Each row is a point on a tangle of strands that fork, close into loops and nearly touch. The rows are in no order.
(in the rows, 128 means zero)
Two points are linked if the straight distance between their rows is under 95.8. Some points are linked to none.
k457: [179 124 151  92 157 167 181 126  84 137 159 141  55  79  84 121  93 105
 102 139 135 148  97  74]
k515: [134 122 143 223 169 109 105 139 172 155 160 146 126 136 134 185 184 124
 135 162 120 127 172 158]
k481: [ 75 132 114  99 140 176 145 114 109 117  57 115 147  81 112 120 102 206
  99  89 150 136 142 166]
k903: [138  96 119 194 145  76  83 177 138 145 144  93 143 140 131 136 151 131
  88 135  84 129 147 169]
k13: [ 83 143 120 102 112 191 168  96 136 116  62 190 138 131 140 161 122 162
 186 124 177 136 149 124]
k600: [ 63 132 127 107  70 113  81 125 109 173 131 115 167 158 114  93 165 154
  93 103 101 121 109 109]
k559: [137  96 148  99 111  88  80  90 139 153 141 183 119 193 140  84 155 150
 131  71  67 123 150 122]
k810: [150 131 155 171 178 117 101 108 164 119 142 116  75 121 154  92 153 112
 114 138 119 114 152 191]
k988: [ 78 112 106 170 137 160 145 150 118 126  72 131 154 113 122 155 126 161
 147 140 144 138 159 168]
k735: [ 94 133 162 128 136 170 112  90 139 123  88 182  86 130 132  86 153 140
 119 111 140 129 157 194]
k983: [ 44 155 130 181 144 179 131  96 149 154 135 110 162  67 107 138 143 143
 122 137 174 103 115 161]
k715: [187 145 143  86 121 111 172 169  56 101 119 130  58 133 141  74  95  97
 138 146 100 160 118 107]
k838: [123  89 118 167 135  92 118 172 109 113  96 128 122 166 152 123 131 123
 131 128  89 145 168 173]
k977: [128  87 143 188 158  88  82 103 170 151 176 137 116 156 156 108 162 107
 127 113  81 104 155 157]
k61: [139 144 138 164 153 104 116 123 195 102 149  81 152 120 169 152 115 116
 151 149 140 101 128 152]
k65: [160 175 133 114 135 104 109 138 158 113 118  73 129 124 153 101 128 122
 133 153 140 112 118 147]
k434: [ 94 107 108 106  90 142 164 125  81 113 136 145 134 138 132 124 108  83
 148 132 129 136 105  73]
k830: [ 81 120 114 131  93 119  93 130 120 174 145 142 157 161 105 129 172 145
 103 121 108 127 115 104]
k493: [117  77 112 148 109  81 124 143 106 116 156 144 132 177 155 135 122  88
 141 116  75 136 135 109]
k140: [108 101  59 114  84 133 161 180  60 157  86 121 180 122  77 138 112 160
 121 116 141 146 114  94]
k616: [ 82  78 118  78 113 195 175  99  87 113  93 192 118  93 111 126  82 135
  93  75 134 161 134 118]
k570: [132 192 130 138 108 113 135 151 181 102  86  79 194 123 173 147 114 136
 192 159 173 105 131 148]
k151: [ 70 154 136 146 105 172 113 127 120 171  86 167 106 123  99  78 192 142
 103 142 143 133 141 166]
k759: [111 101 132  99 138 160 156 102  96  83 103 169  91 127 138 116  93 118
 121 100 128 146 142 139]
k342: [ 85 142 112 185 102 131 113 179 108 181  93 125 153 129 101 118 189 146
 120 165 133 138 146 159]
k729: [ 78 131 162 155 134 181 125  72 185 130 123 209 131 138 127 165 150 155
 172 126 167 117 157 166]
k309: [207 145 123 113 135  83 151 163 132 106 142 140 100 161 158 149 118 103
 165 163 111 152 139 109]
k698: [141 145 102 126 168 161 125 118 145 173 150 132 132  88  67 179 136 185
  87 133 155 130 116  98]
k383: [197 122  99 144  98  83 132 204 120 120 127  62 200 104 109 151 113 109
 102 148 146 113  91 119]
k300: [150 126 156  94 125 166 179  97 111 100 158 174  69 129 133 127 102  77
 167 145 147 134 107  80]
k678: [142 200 149  40 103 134 117 112 134 128  88 119 134 153 139 110 122 173
 158 111 139 129 118  98]
k275: [105 153 134 146  97 124 106 135 117 145 106 107 114 144 143  63 176  94
 135 153 129 119 126 150]
k39: [167  98 130 135 148 108 138 129 117 122 194 151  82 144 119 153 132  91
 116 145 105 142 119  89]
k726: [ 69  79 142 184  98  89 102 139 127 125 113  93 176 165 187  84 138 102
 160 101  76 106 156 168]
k74: [153 117 103 170 120  85 128 196 149 118 119 106 193 145 136 191 121 133
 148 154 129 129 138 132]
k901: [215 158 151  94 170 117 136 133 142 130 185 103  77 109 118 150 124 125
 113 156 120 135 104  93]
k325: [158  95 124 135 179  95 121 111 144  93 194 111 118 127 137 171  86 118
 101 114  99 125 115 117]
k646: [182 129 130 122 177 153 180 102 141  86 161 142  83 101 139 174  94  99
 162 159 158 134 119 107]
k736: [ 99 104 137  90 129 153 171  94  99  55  83 160 107 130 168 126  74 119
 157  88 132 141 154 136]
k85: [105 124 146 106 105 119  91  95 119 143 167 104 116 144 140  70 143  95
 106 110 101 106  97 103]
k581: [117 159 121  78 113 127 113 141 114 132  62 148 130 161 125 113 140 201
 124 108 117 154 148 147]
k154: [ 97 127 123 111 113  97  95 136 122 109 109  89 176 142 144 128 111 166
 111  92 105 122 129 139]
k135: [153 104 114 146 119  79 107 153 136 155 152 185 118 201 136 163 161 124
 145 135  83 152 150 105]
k421: [ 97 124 163 117 127 200 132  67 173 122 107 219 118 125 109 156 133 157
 150 112 175 127 152 156]
k642: [202 153 172  62 134  91 107 109 146 130 154 135  83 169 153  89 118 130
 144 104  82 124 118 103]
k954: [134 100 129 123 102  85 108 130 124 148 126 190 113 206 149 110 158 127
 150 106  69 141 154 120]
k843: [154 170 149 108 137  97  86 125 142 132  95 104  93 150 164  44 150 141
 121 117 101 122 146 177]
k591: [ 72  80 128 178  85 104 117 146 108 139 116 130 144 182 169  96 155  82
 156 123  89 119 148 140]
k220: [132 129  96 158 167 174 146 126 139 178 129 159 120  83  68 179 156 167
  96 148 168 142 143 123]
k423: [143 186 118 108 146 115 106 140 164 118 101  80 169 105 128 148 103 194
 120 125 150 118 128 153]
k25: [164 145 143 183 161  88  94 152 161 137 125  99  97 133 161 100 167 114
 123 156 105 124 162 192]
k621: [159 119  99 147 177 117 148 144 150  85 136  90 146  96 134 190  75 138
 137 142 147 127 131 133]
k303: [ 55 135 129 167 109 143 115  98 151 132 154 110 168 123 142 138 142 104
 149 139 150  95 110 118]
k773: [138 133  75 107 125 135 167 166  94 117  70  99 169 104 109 157  82 171
 149 122 164 138 131 123]
k734: [ 46 147 168 181 101  96  98 119 158 135 120  73 205 132 182  92 138 141
 159  92  98  92 148 189]
k280: [107  95 160 157 153 132 103  60 186 119 172 174 123 153 152 150 135 126
 149  99 124 101 143 145]
k703: [139 136 104 130  96 114 124 164 100 154 133 132 128 153 108 128 166 106
 130 159 119 142 119  88]
k148: [ 93  73 103 144 110 150 142 159  67 150 107 188  94 136  95 111 160 100
  88 137 104 170 142 129]
k28: [132 140  86 138 108 127 153 158 135 131 113 131 177 141 128 190 121 135
 184 160 161 134 128  91]
k579: [114  83  70 112 108 151 201 152  44 133 132 143 138  97  89 135  74 110
 115 119 137 155 109  69]
k235: [130 172 133  45 106 145 131 124 102 122  63 144 122 150 127 101 119 182
 138  99 129 149 139 114]
k187: [135 137  95 128 115 175 173 143  96 176 116 142 106 104  86 123 159 107
 137 166 172 143 119  81]
k391: [117 131 161 209 169 121  98 111 189 147 148 163 123 145 148 151 169 144
 150 134 117 117 171 187]
k430: [ 40  69 146 135  98 137 130  79 122 100 120 153 150 157 173 135 125 122
 149  71 104 116 154 131]
k179: [ 59 140 121 129 156 167 119 101 136 130  96 111 154  75 105 132 113 200
  82  98 145 119 131 174]
k231: [ 55 108 153 109  93 146 120  66 141 114 111 172 151 164 164 128 141 149
 160  72 123 116 151 131]
k484: [139 143 116 109 155 128 106 124 138 142 151 106 134 109  93 152 119 168
  87 125 128 126 105 107]
k147: [112 119 162  66 103 119 120  61 121  97 137 138 114 159 169  88 108 125
 137  57 101 112 133 108]
k619: [202 147  90 131 185 140 164 160 123 125 109  70 113  61  95 147  96 151
 112 156 168 137 128 143]
k123: [128  99  88 132 154 170 175 118 116 151 153 165 128  97  77 189 112 137
 116 135 156 141 116  76]
k210: [123  79 171  75 108 161 117  81 118 118 122 217  82 145 106  92 116 129
  95  68 110 148 149 155]
k443: [155  98 164  79 121 128 111 105 117 124 118 219  78 180 111 105 127 153
 111  80  90 152 158 146]
k109: [102 104  65 105  79 148 188 155  60 148 103 117 174 108  91 135  92 129
 139 118 157 138 101  71]
k340: [176 142 169  84 136 113 105  88 157 138 182 140  88 159 140 102 133 112
 136 116 102 114 103  97]
k978: [164 133 124 194 173 129 133 138 157 142 147 143 103 118 123 187 178 120
 137 183 156 141 160 137]
k911: [170 101 145 156 154 109 112 117 136 144 201 150  74 143 116 143 171  89
 101 150 105 134 129 111]
k611: [121 138 154 104 138 157 112 103 113 116  91 145  75 128 127  64 137 136
 100 112 123 133 140 175]
k425: [ 80 114 160 195 108  83  97 140 157 133 131  66 201 143 192  88 130 107
 164 107  89  88 152 185]
k409: [ 49 135 139 130  87 113  87 118 116 151 108 104 166 146 145  78 161 158
 111  94  98 115 131 160]
k530: [138  91 147 131 170 131 136  84 140  73 159 149  84 136 163 136  92  99
 134 107 114 123 135 146]
k565: [ 95  82 160 191 151 129  94  79 167 144 177 168 108 145 144 115 164 106
 128 110 103 102 149 163]
k114: [173 152 118  92 137  89 108 145 164 107 153  56 179 106 129 156  85 147
 104 130 132 110  93 111]
k825: [122 165 124 181 107 103 103 177 145 144 119  55 193  94 122 122 150 126
 116 154 151 100 114 165]
k431: [157 177 116  79  97  93 110 152 153 136 126  99 185 155 128 156 118 162
 147 133 130 125 106  85]
k965: [ 52 171 174 200 144 129  96  97 167 169 143 128 143 111 138 101 178 138
 137 118 121 101 143 203]
k752: [161 109 168 109 140 161 158  75 146 111 194 186  74 132 121 152 117  79
 153 141 144 123 101  83]
k265: [128  88 110 120 158 106 126 130 102  94 159 120 127 120 116 159  81 137
  86 103 100 142 121 119]
k835: [112 145 158 152 130 108 112  80 187 112 147 103 137 144 204  94 132  95
 184 121 125  87 133 149]
k989: [138 116 150  84 122  90 100  87 125 104 145 112 115 152 165  77 108 125
 122  71  83 117 127 119]
k574: [108 139  89  81 131 157 155 128 100 114  63 109 151  98 112 134  87 188
 123 101 156 138 135 132]
k69: [ 93 131 112 176 115 123 117 168 114 132 102  72 184  99 116 127 130 139
 118 140 145 109 121 164]
k59: [142 201 128 113 117 123 113 148 147 129  82  86 136 120 140  96 140 146
 148 154 156 116 126 151]
k929: [124 112 130 111 161 186 152 106  98 118 110 139  71  80 102  94 114 107
  90 132 147 139 121 142]
k712: [121 108  79 153 107 136 173 178 102 114  60  95 201 111 124 171  92 157
 172 131 167 126 131 139]
k343: [108  99  90 112 148 192 162 104 112 160 146 148 124  73  67 155  98 142
  86 110 159 137 105  85]
k37: [ 87 152 127 122 118 130 108 150 114 137  52 133 135 144 132  99 151 196
 115 112 116 144 157 186]
k554: [158 152 124 160 116  83  92 161 160 162 172  78 152 129 123 134 170 108
 103 170 126 114 114 121]
k287: [127 141 143  71  91 160 157 131  65 133 102 144  81 134 116  64 119  91
 132 129 122 144 105  84]
k549: [182 154  95 151 126 113 146 193 139 120  80  71 178  94 122 151 116 142
 145 163 172 123 123 151]
k426: [116  65 116 157 144 100 113 154  91 122 118 161  96 162 126 122 133 127
  93 108  70 155 165 162]
k419: [ 84 134 128  84  94 109 110 105 115 107 104 109 161 153 160 114 117 158
 131  78 111 121 133 120]
k633: [ 79 114 133 166 140 131 110 120 135 119 120 111 135 126 145 124 131 130
 115 120 120 116 138 163]
k634: [100 121 122 135 165 168 129 108 109 118 120 100  97  74 106  89 119 123
  71 126 143 120 120 157]
k299: [107  94 184  50  81 196 129  73 115 122 114 215  94 125  99  92 112 115
 108  74 134 149 131 129]
k914: [226 142 121 144 152  66 130 192 142 109 124  83 109 127 144 139 132 109
 114 171 116 148 146 156]
k240: [171 183 127 115 150 164 143 115 153 171 154  98 112  82  90 144 150 130
 131 175 177 115 100  80]
k889: [123 125 147  94  93 151 125 108 119 150 137 197  91 173 111 112 157 107
 141 129 122 140 119  90]
k553: [138 148 135 120 143 118  95 135 111 123  89 110  81 136 136  54 148 135
  95 125 106 134 143 181]
k102: [ 72 103 102  98  84 157 174 121  69  98  91 135 141 122 139 116  95 106
 146 111 145 137 124 100]
k700: [146 185 132 123  99  81  79 154 179 167 159  67 185 133 122 123 152 140
 106 147 125 104  98 114]
k556: [213 164 118  88 129  86 145 188 113  95 100  76 125 121 138 114  93 119
 131 152 128 140 114 129]
k259: [ 70 142 173 173 151 137  89  79 178 147 138 155 131 127 140 112 153 165
 121  95 118 105 150 198]
k141: [192 132 128 151 157  76 111 158 148 125 144 100  93 139 145 125 153 109
 110 159 102 135 148 154]
k450: [181 141 160  94 119 133 169 115 111 112 169 154  63 149 154 114 125  64
 181 163 123 132 107  79]
k794: [142 124 115 159 110  74 114 166 169 131 136 127 179 180 162 182 139 123
 174 147 108 129 145 116]
k560: [151 187 107 171 134 128 122 153 147 179 143  61 160  63  87 133 172 139
 112 180 185 110 111 129]
k765: [156 157 134 105 100 133 157 133 116 120 134 135  97 151 154 111 142  70
 186 171 141 129 111  87]
k690: [ 69  79 105  86  99 156 180 116  57  86  85 163 135 112 136 131  76 130
 119  78 123 161 142 112]
k416: [140 124  82 166 176 151 143 155 134 163 105 143 139  92  77 194 138 194
 106 145 153 153 158 140]
k941: [161 158 123  92 123 146 166 124 112 110 135 107 108 112 133 119 110  93
 161 158 150 125  97  87]
k55: [102  83 157  76 117 211 149  78 113 123 114 207 100  89  91 119 100 119
  93  86 145 148 126 130]
k670: [147 146 132  86 147 114  97 111 144 117 169  69 139 107 120 131  98 145
  84 110 118 113  89 101]
k852: [139 132 147  51 106 114 160 112  80  83 143 133 111 136 150 109  63 118
 138  90 103 141 110  71]
k681: [157 188 114 132 143 138 122 136 160 170 150  78 149  81  92 147 149 149
 119 168 176 113 102 105]
k859: [135 198 145  68  97 112 114 108 162 125 104 112 155 164 164 116 135 148
 178 125 142 114 120 102]
k219: [ 81 146 125 168  73 104 100 181 111 165  81 109 176 156 133  97 182 136
 145 150 120 125 137 162]
k262: [171 153 118 160 135 106 140 184 171  91  90  57 196  90 146 160  95 137
 145 156 173 104 122 171]
k130: [132 124 179  74  99 159 117  86 122 144 140 187  81 160 110  82 144 107
 125 104 114 127 118 102]
k413: [184 120 131 127 152  64  98 150 140 115 159  73 115 131 144 103 119 111
  90 128  84 126 123 145]
k427: [164  83 135 151 161  73  88 107 160 136 190 137 103 156 156 105 145 109
 117 106  69 112 141 136]
k874: [170 124 120 171  98  67 102 193 151 138 151  69 198 125 121 148 144 104
  93 154 126 109 105 128]
k779: [118  87 136 119 115  80 104  87 150 127 165 159 143 186 179 124 128 118
 166  80  76 112 144 101]
k368: [178 143 105 177 188 131 149 151 161 120 125 114 116  93 127 191 138 137
 140 184 164 138 159 148]
k327: [104  70 153 132 120 142 113  89 110 130 155 174  77 145 128  73 144  77
  92  97  96 129 130 140]
k326: [138  74 128 132 130  91 126 119 111 120 182 182 102 168 134 143 118 103
 118 107  77 144 131  99]
k245: [184 148  93 135 187 131 151 150 148 109 114 107 120  88 114 178 101 158
 131 155 159 140 139 137]
k45: [117 165 114 146 147 123 111 155 154 139 104 102 162 117 119 162 135 186
 129 143 143 127 140 161]
k798: [197 162 152 118 153 108 111 126 169 146 187 103  97 126 130 139 155 111
 116 165 124 120 107 102]
k207: [150 149 139  87 117 113 127 102 155 120 178 121 137 157 155 149 113 109
 164 134 125 114  96  64]
k961: [143 111 156 144 181 133 116  79 158  85 141 127  72 126 166 100 115 106
 126 113 120 113 144 182]
k968: [ 92 112 108 136 148 179 156 126 113 123  71 156 110 103 115 131 121 143
 125 131 152 139 153 159]
k77: [176 132 132 151 192 127 152 114 174  79 151 121  96 114 162 179 105 108
 159 163 148 125 137 146]
k788: [175 106 136 173 172 115 102 128 135 155 180 155  77 133 100 165 181 122
  77 153 113 149 150 131]
k146: [189 129 177  64 124 108 122 120 110 129 135 202  66 185 117 106 113 147
 130  92  82 155 137 110]
k93: [167 120 195  54 116 130 112  98 106 139 151 184  60 160 109  75 115 124
 107  80  85 137 118 107]
k647: [122 105 102 158 125  98 123 174 113 110 112 106 159 146 137 152 117 133
 134 132 112 139 142 143]
k238: [162 142 132 170 141  85 121 160 196  98 134  59 185 108 168 166 104 112
 139 158 149 100 127 164]
k43: [113  96 135 151 143 161 117 116 103 151 152 147  70 103  93  94 165  88
  63 143 123 135 125 135]
k313: [133 137 137  96 132 147 139  84 153 123 185 135 134 131 127 174 111 114
 157 136 149 112  89  55]
k597: [ 87 135 111 119 135 192 170 103 124 109  58 158 123 105 135 133 112 147
 165 128 175 132 152 146]
k730: [143 179 119 191 128 116 124 169 147 152 120  50 167  64 109 119 164 116
 115 176 178 103 110 167]
k115: [ 92 165 141 176 112 119 124 152 165 115  97  73 214 118 163 152 122 143
 174 139 153 101 134 169]
k302: [107 113  70 113  87 136 158 178  74 163  84 159 159 145  85 152 136 166
 133 133 132 163 129  92]
k547: [151 157 117 118 141 138 135 129 131 114 133  70 129  92 127 118 113 112
 134 154 159 111  97 116]
k156: [ 80  83 167 119 117 167 114  61 124 120 142 162  84 122 134  62 131  76
  95  92 119 114 121 148]
k669: [221 161 116 122 123  73 138 210 141 104  79  82 147 137 144 124 118 121
 134 165 133 139 137 154]
k784: [119 122 151  61  93 118 148 111  69 102 157 105 120 125 134  95  75 100
 118  91 103 129  84  59]
k451: [153 158 129  60  89 107 129 150  97 131 135 107 135 149 121 115 104 127
 134 123 109 136  94  63]
k875: [117 109 130 130 152 203 151 105 119 131  99 181  76  86  93 110 133 120
  97 132 159 147 145 161]
k512: [121 117 126 104 140 176 129 109 136 146 119 199 111 123  77 159 132 177
 100 110 140 150 136 128]
k254: [ 66  85 113 147  94 118  96 141 103 165 123 160 143 165 107 123 166 150
  94 108  85 141 140 131]
k822: [110  81  87 113 133 126 163 138  69 102 144 136 135 111 104 154  72 123
  98 108 115 150 117  96]
k526: [144 131  92 135 148 149 167 132 121 106 130  67 142  72 120 144  88 110
 140 152 180 112  99 115]
k660: [109 120 141 151 140 142 117  85 167 122 159 168 125 148 146 173 134 126
 159 128 139 113 134 122]
k891: [ 68 139 158 119 105 124 108  66 165 108 125 130 160 158 190 122 134 143
 175  82 129  97 142 131]
k679: [131 154 131 101  83 129 118 135 116 162 128 156 112 175 122  98 173 106
 147 148 121 133 112  84]
k894: [ 47 143 114 176 110 161 137 122 133 158 129 103 177  91 112 136 150 128
 141 150 168 103 111 131]
k376: [183 151 145 134 134  79  88 136 174 164 194  90 116 141 134 117 174 106
 106 156 108 116 109 112]
k865: [ 64 173 149 204 163 150 118 105 164 147 148  97 154  72 122 137 149 134
 128 150 162  96 128 183]
k823: [148 139 129  71  89  98 145 141  87 111 143 140 131 168 144 125  93 118
 156 114 100 149 108  64]
k478: [154 100 183 101 139 167 139  88 113 118 170 177  40 117 102  87 122  79
  96 120 121 134 114 125]
k387: [137  95 102 142 124 105 122 163  99 144 126 191 113 179 111 163 153 139
 122 136  90 172 155 114]
k471: [109  88 153 107 108  97  94  68 155 134 147 187 139 189 156 118 143 155
 149  64  83 116 152 124]
k261: [163 145 114 132 115  88 128 161 153 120 122 129 143 172 161 159 136 110
 176 159 123 137 136 116]
k966: [ 97 151 136 192 150 138 110 124 154 134 140 101 138 100 132 132 150 121
 128 156 145 111 133 168]
k95: [160 124 184  95 134 151 116  68 160 135 199 167  73 142 113 121 135  95
 136 122 128 106  99  89]
k967: [131 144 128 124 136 160 139 107 149 130 138 168 111 137 119 162 143 129
 156 151 158 131 125 101]
k453: [ 67 156 150 165 107 106  97 135 133 141 102  80 169 128 155  78 149 141
 131 116 116 106 135 188]
k702: [110 104 126 143 155 182 125 108 111 161 152 143  91  75  64 117 155 114
  53 135 141 132 117 120]
k436: [ 83  68 118 183 108 118 123 138 112 135 142 156 128 171 146 136 157  79
 142 132  96 132 145 127]
k442: [ 88 165 159 124 111 116 110  77 177  99 124  86 160 130 200 102 123 123
 179 100 138  90 133 146]
k704: [188 176 114  83 159 108 125 152 149 106 114  68 150  98 118 154  82 174
 112 133 140 129 115 124]
k163: [184 124 105 147  90  74 136 207 147 109 109  86 216 136 133 181 109 121
 139 148 145 115 109 121]
k386: [ 46 138 143 161 131 183 141  83 172 130 109 172 166 119 138 183 131 167
 180 124 164 115 145 150]
k785: [163 107 124 140 160 124 160 125 120  94 178 120  89 114 139 150 108  80
 134 158 128 132 111 109]
k374: [175 141  85 131 101 105 157 178 135 118 121  96 199 117 121 187  99 117
 167 159 169 121 102  87]
k64: [142 133 143  61 122 150 171 119  75 126 162 113 107  94 103 110  66 111
 114 113 123 130  73  49]
k116: [ 51 101 118 136 104 155 129  93 130 130 148 143 163 132 129 154 128 115
 137 115 138 115 107  93]
k535: [135 184 132 100  98 120 125 122 167 108 111  90 170 139 173 133 119 120
 188 148 157 104 113 111]
k567: [ 87 118 103 117 100 153 146 117 105 136 142 139 153 125 110 147 123 111
 138 132 145 124 102  73]
k666: [ 67 118 158 112 100 153  99  60 135 133 154 139 119 136 145  75 146 101
 111  94 123 100 111 121]
k384: [128  81  80 176 119 124 155 193  67 109  89  79 165  95 108 132 103 108
 118 137 145 127 123 152]
k580: [164  91 144 142 178  93 100  93 163 115 200 137  97 145 140 150 114 119
 105 106  86 119 125 130]
k840: [ 91  96 163 100 120 218 132  59 156 124 116 219 113  94  93 136 118 131
 113  99 171 133 141 157]
k347: [128  86  80 172  95 124 158 193  82 112  84  77 209  99 111 151  94 127
 137 124 161 115 109 135]
k532: [151  99 118 157 150  77  94 169 122 112 137  71 136 124 135 122 113 121
  77 124  94 127 129 166]
k832: [137  98 148  89 155 182 180  80 102  86 151 168  77  86 113 127  65  99
 111 104 141 139 112 104]
k290: [148  96  83 163 170 137 177 138 120  97 155  90 137  72 117 186  83 100
 136 152 165 122 114 111]
k762: [107  96 102 141 143 142 159 122 121  94 128 145 138 127 142 176  96 119
 153 131 141 134 133 116]
k111: [112  66 114 130 152 110 126 129  91  99 133 154 108 140 127 141  98 138
  86  90  79 153 143 141]
k378: [145 128 117  82 138 167 182 123  78 133 131 133  93  86  89 119  81 120
 114 123 142 144  99  76]
k392: [170 144 162  84 155 155 116 109 130 155 167 153  78 120  76 132 130 145
  89 123 122 132  99  87]
k428: [ 98  99  98 174  99 126 129 187  72 126  83  80 159 112 112  97 138 117
 108 143 132 123 127 161]
k458: [138 194 107 129 135 154 141 145 128 137  73  79 134  85 119  96 135 149
 143 164 182 119 125 156]
k105: [113 122  74 132  94 126 145 169 108 161 112 146 180 147  96 180 141 154
 156 148 142 142 124  82]
k529: [140 113 105  94 110  77 114 165  91 102 116  94 160 145 127 132  88 153
  99  94  96 143 122 122]
k921: [128  93  95 135 123 132 148 156  88 153 137 194 115 146  85 173 140 133
 109 134 112 167 136  90]
k246: [162 133 130  94 125 104 139 146  88 100 109 128  80 153 151  77 109 100
 130 125  98 148 129 132]
k796: [214 150 146  94 139 102 169 167  95 102 146 148  61 144 141 117 109 101
 149 156 106 163 125 101]
k623: [ 96 141 153  60  98 141 110  77 120 119 113 137 130 151 144  95 128 153
 129  75 120 122 125 108]
k719: [133 114 119 162 148  89  78 150 139 159 151 138 120 155 112 143 165 157
  80 123  89 139 148 150]
k992: [129  79 146 139 140 141 115 120  96 140 152 172  57 134 102  81 158  78
  70 124  96 146 131 142]
k639: [178 181  93 113 155 150 147 152 132 148  91  71 132  72  96 122 114 167
 121 153 181 126 119 132]
k801: [101  93  98 145 155 180 142 108 110 162 163 118 124  63  68 144 125 123
  61 129 153 125 104 102]
k527: [182 156 147  95 143  88 101 122 154 126 123 126  97 163 160  87 137 144
 135 112  92 130 142 146]
k851: [143  94 135 168 186 141 147  96 156  70 151 148  82 122 164 167 104  95
 160 143 135 125 146 161]
k498: [160 103 123 145 167 108  97 146 118 144 148 153  86 139  92 144 151 149
  66 127  94 153 147 144]
k353: [158 154 109 132 141 163 150 130 121 180 153 126 108  93  79 147 162 119
 122 174 170 134 113  74]
k202: [153 181 121 103 103  86  82 159 164 170 145 102 178 156 114 145 158 167
 116 143 114 123 110  96]
k817: [118 153 158 176 147  98  99  89 210 126 170  94 146 129 187 121 142 104
 162 137 126  86 126 156]
k34: [140 128 102 134 115 170 187 138  85 148 132 131  93 101 105 111 147  59
 151 177 164 137 111  75]
k593: [200 145 124  81 140  96 158 172  86  83 127  79 109 107 132 107  66 119
 117 135 113 146 107 115]
k653: [ 61 158 124 159 144 177 155 101 158 118  91 119 177  90 140 165 112 172
 173 133 181 109 145 160]
k66: [ 82 157 131 174  82 107  99 159 119 154 104  85 160 138 141  68 177 106
 138 146 126 109 128 165]
k417: [ 78 128 128 125 145 154 106  98 129 122 125 108 136 100 115 116 121 156
  83 104 132 116 121 154]
k524: [106  71 116 139 106 159 142 140  89 162 134 228  96 146  81 144 166 105
  98 131 110 169 144 103]
k776: [ 81 156 142 165 118 143 101 127 122 158  99 135 104 124 126  65 185 120
 115 147 133 125 141 185]
k509: [136 121 135  96 110  95 116  89 152 118 174 146 141 176 162 149 116 118
 161 100 103 118 115  79]
k814: [ 85  93 105 155  96 128 114 170  73 159 100 151 117 157 109 105 172 114
 100 140  96 151 138 134]
k864: [190 172 108 130 112 100 131 208 128 117  57  71 170 114 130 117 126 147
 133 156 156 132 132 165]
k755: [ 79 137 180 145 130 159  99  74 168 138 106 192 110 136 132  99 160 166
 136  99 139 115 164 210]
k829: [210 141 151 103 173 141 173 135 112 134 188 121  69  88  98 156 109 113
 116 160 133 140  97  74]
k393: [ 98 148 113 146 124 134 129 173 114 134  46 125 150 134 128 126 143 184
 145 140 133 147 160 184]
k360: [ 79 164 137 192 146 148 137 138 168 119  99  93 189 100 149 168 117 157
 180 145 166 108 145 179]
k230: [136 109 149 101 106  82  92  86 137 142 172 122 122 167 167  58 140  98
 135  87  74 101 113  98]
k306: [139 154  98 150 143 128 121 159 147 161 116 127 150 118  99 175 153 175
 125 156 151 137 139 126]
k934: [ 91 150 115 159 109 157 113 150 112 196 105 158 124 121  80 116 205 146
 101 158 140 144 139 137]
k14: [178 130 112  84 141  84 135 168  87  79 124  84 132 118 129 126  58 146
  95 104  99 146 115 121]
k22: [139 114 128 126 131  97 128 139 109  94  98 131  97 163 173  94 115 108
 145 119  96 144 153 158]
k143: [ 74  81 139 106 112 130 139  93  99  72  87 158 128 153 177 126 100 131
 146  65 101 136 168 148]
k107: [170 172 112  81  83 106 136 169 118 143 123  92 170 136 113 139 120 128
 151 152 138 132  90  62]
k211: [133 170 108 118 113 144 145 133 147 141 104 143 147 145 128 159 141 143
 184 162 167 126 128  96]

How many points has the smallest loop of links through each point below? Write 0 if it is on no loop.
k794: 10
k325: 17
k59: 10
k498: 17
k114: 10
k259: 0
k378: 16

A fork is a point with three links, a tip a point with one. Leave the first point through the second and follow the links. Name the first fork or tip that comes.
k230; k989: k669
k580; k427: k28
k340; k95: k547
k64; k784: k554
k859; k678: k968
k238; k61: k759
k785; k646: k141

A tip is a point with one link. Name the tips that can be reached along the links from each point below, in the order of the rows.
k300: k391, k965
k669: k759, k123, k313
k146: k13, k703, k34

Name the points in between on the shortest way along the links from the first point to the second, in order.
k796; k378: k309 > k261 > k794 > k74 > k163 > k383 > k874 > k554 > k376 > k798 > k901 > k829 > k457
k580; k794: k325 > k265 > k111 > k426 > k838 > k647 > k74
k340; k978: k95 > k752 > k300 > k450 > k765 > k941 > k547 > k526 > k290 > k621 > k245 > k368
k929; k535: k875 > k968 > k988 > k393 > k37 > k581 > k235 > k678 > k859
k734; k135: k453 > k409 > k600 > k830 > k254 > k814 > k148 > k524 > k921 > k387
k600; k646: k409 > k453 > k734 > k425 > k726 > k591 > k436 > k493 > k326 > k39 > k785
